Points, in no order, along strands that fork and pass close to each other.
In the rows, zero is written as 128.
Two points are linked if the straight distance between their rows is under 107. Some points are linked to none.
pab: [149 122 185 142 106  88 133 149 103 104  73 163  76 103 120 140 203 159
 110 110 152]
vuti: [140 150 139 102  87 154 113 140 107  70 123 153 111 137 135  76 117 107
  84 101 179]
Gekuf: [116  94 153 165 133  98 111 134 137 151 150 126 164 118 101 111  93 139
 139 166  99]
zilo: [ 85 115 132 156 104 170 145 115 156  88 145 121 131 152 170 139  62 130
 131 128 105]
nuli: [156 152 130 147 113 154 185 141 112  65  63 108 144 135 149 118 110 141
  65 110 112]
tiro: [170 123 146 152 128 147 141 102 111 121  93 160 134 137  94  35 143  89
 126 129 172]
nogiv: [154 114 146 122 151  57 129 140  78 133 114 126  86 154 123 149 186 165
 157  88 134]
Mag: [133 149  72 139 114 175 137 131 141  97 159  89 175 149 129 111  49 136
 153 114  87]
makos: [106 155  86 126 144 140 129  74 165 168 119 131 176  89 129 140 169 103
 146 144 143]
Momep: [182 102 133 123 169  96 134 149 110 160 125  74 151 175 102 143 131 142
 136 121  66]
Kem: [145 109 105 165 115 148 122  95 160 174 149 147 213  91  98  66 120 126
 192 144 140]
Vaku: [133 162 125 148 138  85 160 120  79 107  49 111 114 120 111 128 139 142
  85 148 114]
Tira: [111 108 179 158 173  72 125 112 123 148 126 141  82 133 151 164 189 127
 130 127 154]
tor: [138 163 135 130  85 168 148 148 109  60 100 133 128 136 148  99  98 131
  72 110 145]
lol: [134 157  75 106 107 132 132 105 127 129 112 145 116 128 142 166 188 144
 136 102 136]
bof: [118 170  85 133 124 186 140 156 145  72 144  80 161 123 139 142  38 137
 132 115  78]
tazub: [171 124 114  93  75 161  95 123  88 112  79 135  89 173  99 107 132 112
 105 126 130]
Vum: [174  75 180 119 165  91 119 161 119 167 156 125 117 169 131 131 156 129
 102 113 138]
kos: [ 97  99 134 157 144 165 143  92 162 116 145 119 121 176 178 129  83 106
 114 123 129]
Gozel: [116  93 172 116 172 114 125 186 126 139 184 122 107 157 144 143 106 137
 108 107 141]
mopil: [ 75 139 102 138 175 113 151 123 139 131 151  89 159 116 146 160  61 126
 118 152  84]
pon: [145 133  96 130  91 151 130  99 134 125 134 160 158 116 130  63 129 121
 171 103 177]
dezod: [125 151 151 131 121 133 144 157 146 115 123 140 167  63 119 121 120 128
  71 159 143]
pak: [147 149  91 137  18 198 106 114 129  71 116 111 144 140 133 115  84 140
 155 122  84]
tates: [147 160 134 128 149 122 173 136 100 100  63 103 122 125 133 153 132 127
  43 142 101]
gud: [ 68 189  97  89 134 125 134 137 125 127 146 137 124  87 157 166 118 118
  94 146 135]
geduk: [145 113 120 102  75 149  97 117  86 101 100 148  81 165 104  63 110  99
 114 116 160]
togal: [138  99 169 174 116 145 123  75 164 162  96 178 100 117 130 121 214 113
 159 146 173]
pofu: [112 138  78  71 163 109  86 114 109 191 182  95 108 168 125 151 112 117
 174 123  91]
tetip: [128 100 147 171 135  90 123 100 154 158 114 112 123 156 157 201 167 144
 154 144  74]
Nas: [133  85 182 182 129  99 119  99 115 144 108 156 105 114  68  76 142 128
 178 165 147]
livog: [139 137 119 151 183 128 163  49 152 170  82 146 126 106  97 118 212 101
 198 148 167]
tibe: [129 135 106  70 162 103 102 150  91 164 172 109  90 167 135 148 137 128
 143 102 114]
zotos: [142  86 176 205 134 119 156  86 131 138  78 117 132 170 136 126 121 133
 129 161  72]
Nopi: [ 79 126 124 119 131 156 117 137 155 112 131  85 100 136 147 212  93 119
  86 158  71]
gabug: [135 123 191 180 140  71 158 141 116 122  79 156 106  88 120 132 179 170
 128 134 147]
zik: [172 112 165 127 112  86 139 175  87 104  94 135  92 138 135 158 180 183
 134  99 125]
dofa: [ 91 160 107 100 146 141 162 142 131 112 168 152 134 130 194 126 105 120
 119  68 182]
refaf: [143  79 175 134 144  71  93 137  99 151 138 138  93 138  84  95 139 136
 150 149 138]
Zuza: [183  93 142 127 177 125 143 131 120 155 134 130 110 203 169 121 156 125
 123  83 141]
bab: [159  79 189 190 126 118 156 150 126 114  95 122 133 142 130 128 123 170
 115 139 101]
kat: [154 127  96 166 118 121 161 123 132 125 107 130 198 105 122 106 120 164
 169 132 113]
vobe: [116 118 148 111 148 139 132 164 104 111 174 133  90 182 151 100  82 113
  95  96 160]
pomis: [130 122 126 155 121 156 129 126 176 150 157 148 218  78 122  82 113 115
 147 146 146]
kemo: [123 143 166 146 141 120 131 127 147 155 107 143 158  73 110 123 140  98
  81 185 131]
duvov: [113 151 100 119  72 144 141 107 121 105 106 155  98 123 157 158 145 137
 133 107 146]
Pasu: [ 97 157 124 120 144 111 140  84 115 117  90 158  80 110 114 106 167  85
 100 148 187]
Davu: [146  92 140 170 145 112 135  96 146 165 110  99 153 164 148 155 148 132
 145 150  73]
Kab: [103 152 146 118 123  96 134 183 125 117 147 137 143  67 141 175 144 173
 104 123 121]
lobi: [163 127 115 105 106 180 103 152 173 130 130 104 192  92 107 136 116 107
  84 168  96]
zus: [118 130 102 157 141 145 149  35 163 179  98 149 142 122 131 118 188  92
 184 141 155]
Mav: [132 131  61 118 125 147 126 113 133 146 173 113 183 153 139 115  93 143
 176  97 111]
geme: [144 115  93  83 129 127  83  90 135 179 132 129 121 129  94 127 187  95
 156 137 147]
Nugeb: [ 95 135 123 152  65 141 101 103 116  95  94 137 109 126 115 120  86 131
 116 169 106]
silig: [181 111 139 119  95 132 116 170  99 114 108 113  97 152 121 185 165 181
 132  93  78]
lov: [135 130 111 110  96 196 116 174 144  88 144  78  93 154 129 178  82 146
 138 107  60]
metaf: [184 124  99  78 122 146 118 132  88 131  93 117  96 198 112 113 149 106
 113 113 125]
kaduz: [102 120 135 137 179 129 158 160 173 136 176 123 165  98 177 162 124 131
 106 110 130]
Gigaz: [115 108 126 138  94 105 110 115 144 144 140 122  98 141 168 208 168 175
 170 124  95]
Fuvo: [167 125 117  86  79 145  83 170 120 140 140 104 126 111  94 161 132 142
 129 131  78]
vis: [117 153 108  96 148 172 140 147 151 109 183 120 160 145 164 113  81 106
 108  96 151]
dute: [140 158 117 109 133 100 162 185  70  92 108  98 116 119 113 143 103 168
 106 110  90]
Vituz: [ 93 166 114 172 118 146 161  73 153 112  88 161 145  88 153 109 135 114
 114 152 159]
keb: [125 129 109 113 174 126 117 149 126 146 160  72 155 137 107 142  61 114
 106 161  86]
Guva: [106 145 129 153 105 121 164 153 147  90 119 126 158  79 152 153 110 184
 129 128 114]
Ped: [159 112 160 103 104 156 123 199 130  94 179 151 155 102 131  84 102 131
 107  88 171]
Novev: [145 149 140 121 138 112 172 194  93  90 127  98 113 125 145 179 124 193
 127  88  84]
Zov: [147 165 121 160 108 165 151 120 170 101 143 132 217  91 143  76  87 108
 109 136 143]
zula: [132  65 159 171 128 157 128 112 168 135 149 133 117 211 169 116 103 126
 134 116 124]
lilev: [ 80 136 118 156 173 139 158 113 178 134 155 125 173 106 163 139  89 102
  97 154 130]
Rokar: [148 127 102 154 118 137 144  85 126 132  94 151 135 140 104  52 146 112
 163 126 168]
zunis: [129 124 143 118 184 109 116 135 115 155 148 153 154  99  74  46 124  86
 135 151 190]
Susi: [127 149 117 116 117 209 134 187 158  72 157  89 135 126 148 157  70 134
 130 102 100]
gomun: [141 103 160 116 102 165 102 169 151 105 172 140 143 126 132 102  90 116
 102 118 143]
Bef: [100 144 122  94 118 157 112 132 101  99 157 137  71 184 156 115  82 105
 103  97 147]
Ramil: [117 108 174 118 152  53 107 150  89 130 130 148  84 111  71 109 152 134
 131 141 162]
niful: [ 99 166  84  86 152 137 128 117 168 160 149 130 155 109 150 161 146  82
  98 144 149]
zolo: [ 95  91 137 137  92 105  94  98 154 150 143 152  80 141 166 183 189 157
 175 115 131]
fub: [155 121 128 126 160  89 148 163 110 140 130 101 142 136 144 177 141 168
 148 102  83]
budu: [146 122 108 107 150  99 116 100 108 160 103 123 122 139  97 110 165  99
 136 150 142]
kesa: [ 95 148 116 136 137 140 154  92 156 125 102 104 113 150 166 189 122 108
  82 145  96]
gez: [158 118 144 114 106 172 120 172 136 102 105  68  93 158 113 194 121 143
 101 146  53]
leke: [147 110 130 101  95 148 108 154 137 124 131 135 125 126 129 132 131 137
 101 126 129]
fam: [ 84 145 112 141 149 102 135  72 134 158 110 126 116 132 151 173 149 101
 114 154 118]
zini: [103 144 130 140 178  94 119  67 131 168  95 128 110 119 105 150 168  82
 132 162 137]
Fumu: [147 112 103 119 151 112 117 150 110 146 149  71 167 150  94 115  76 141
 144 149  63]
pifa: [113 139 163 160 179  90 158  48 142 158  96 157 103  78  87 122 202 131
 215 139 162]
rido: [137 151 114 124  70 178 107 128 156 106 105 105 171  89  99 145  88 110
  89 175  86]
Bukik: [133 100 193 161 138 110 109  86 155 169  96 160  84 134 137 164 228 111
 133 142 158]
raf: [119 151 121 100  54 136 101 122 128 106  89 157 110  72 101 130 153 129
 110 160 138]
ropus: [173 123 162 145 150 129 160 149 105 116  98 165 143 119 117  41 151 124
 113 104 185]
dun: [126 137 127 169 110 131 160 152 137  91 128 131 186  83 130 108  82 176
 130 140 102]
pek: [ 74 143  73  80 155 100  94 108 133 173 199 124 133 118 132 159 127 122
 181 129 128]
lumu: [117 125 162 159 140  71 151  95 121 134  95 157  98  87 110 122 205 150
 183 121 161]
gof: [109 115 114  99 136 132 117 109 152 159 177 162 102 154 178 147 176 125
 149  96 173]
kozoz: [102 106 128 127 122 106 116  66 141 147 128 159  75 156 157 160 196 133
 178 103 167]
vuk: [153 115  84  88 108 139 100 117 140 165 137 131 131 116 121 150 186 130
 164 119 128]
Voven: [ 94 136 111 102  46 172  74 145 127 107 175 141  70 134 141 167  92 149
 150 108 102]
Som: [126 133 175 151 176 111 142 135 121 147 111 153 143  78  84  66 137 107
 110 165 167]
Napov: [137 130  92  87 150 124 109 122 114 151 145 138 155 111  72  47 111  89
 148 131 178]
fot: [104 116 137 108 103 143  71 106 137 149 135 131  63 167 134 173 148  86
  93 154 109]
tomi: [136 127 110 185 119 124 163  95 136 133 120 154 192  94 111  64 122 157
 207 131 135]
Dat: [ 91 135 167 123 185  46 142 135  98 139 129 148  95  75  97 113 156 125
 142 130 179]
zefum: [ 87 145 128 116 110 140 110 145 132 102 134 107 106 108 114 168  75 120
  75 182  86]
dusa: [140 118 121 101 173  61 107 139  73 158 133 102  91 161 113 145 157 146
 158 104 123]
pagu: [145  95 194 201 122 105 149 132 114 129  99 151 133 117 106  74 117 152
 131 151 127]
Pagez: [175  95 160 104 101 152  86 176 141 128 125  91 114 150  96 178 133 137
  86 149  67]
Tev: [ 92 161 105  74 141 154 101 153  92 127 157 114  70 167 123 145  75 100
 100 119 104]
tisa: [115 144 117  91 151 134 111 178  98 115 168  96 116 147 107 129  52 118
 109 128 100]
Tunu: [162 120  98  89 127 144  94 132 121 148 146 109 171 125  83  78 109  93
 124 129 135]
Sebir: [100 121 171 143 182  77 137 131 128 150 146 158 110 119 145 128 160 118
 124 127 178]
roba: [125 121 118 113 186 159 142 176 161 121 178  91 160 139 157 146  76 125
 113 102 129]
beso: [ 88 124 125 171  99 154 128  92 122  83 121 119 104 165 143 100  40 120
 121 152  93]
Faf: [ 95 133  60 101 139 146 107 104 155 167 193 120 141 154 173 132 105 119
 179  98 141]
tevi: [103 143 128  98 111  77 103 153 121 131 132 140 125  69 114 179 176 168
 148 128 134]
buvig: [111 160 135  98 125 129 118 169 124 106 116 116 121  92 108 151 108 107
  42 166 126]
lupa: [139  72 161 160 148 128 137  99 143 154 146 141 112 205 178 117 141 128
 151  87 148]
Pivu: [168 128  92  82 125 187 107 149 163 152 165 106 207 112 113 111 109  92
 114 125 128]
sodu: [112 159 116 146 130  78 169 125  67  95  79 118 110 120 124 115 102 153
 121 131 104]
devub: [188 117 161 116 103 144 137 185 123 102 130 151 154 118 127  73 139 144
 115  80 172]
nulab: [197 129 107  89 159 114 113 137  97 156  98 108 140 164  81  97 174 110
 124 116 135]
git: [ 57 116 143 169  99  90 119  88 128 132 137 164 112  75 109  93 114 137
 167 158 156]
fugo: [ 86 187  79  87 143 106 139 141  95 112 145 121 130  95 122 122  91 127
 129 126 143]
sizub: [104 134 108 108 164 118 152 126 129 140 151 143 116 151 189 157 159 132
 132  76 160]
lupi: [140 151 118 133  86 158 134 113 137  85 155 159 192 111 141  60 103 110
 142  94 174]
lel: [137 123 110 145  23 164 113 112 123  79  88 135 120 134 121 115  91 150
 143 134 102]

Follow the links from the first point to the second, and from the first to the third. Name the last point that the two ways share.
Momep, lel, sizub: keb
dofa, sodu, vobe: keb
sodu, kesa, vuk: budu
lol, tor, zunis: budu

A fork is a point with three links. Follow the links from the first point to the second and name the forks in between, in order.
lumu, Pagez: zik
Nas, tisa: keb
Vaku, dezod: budu
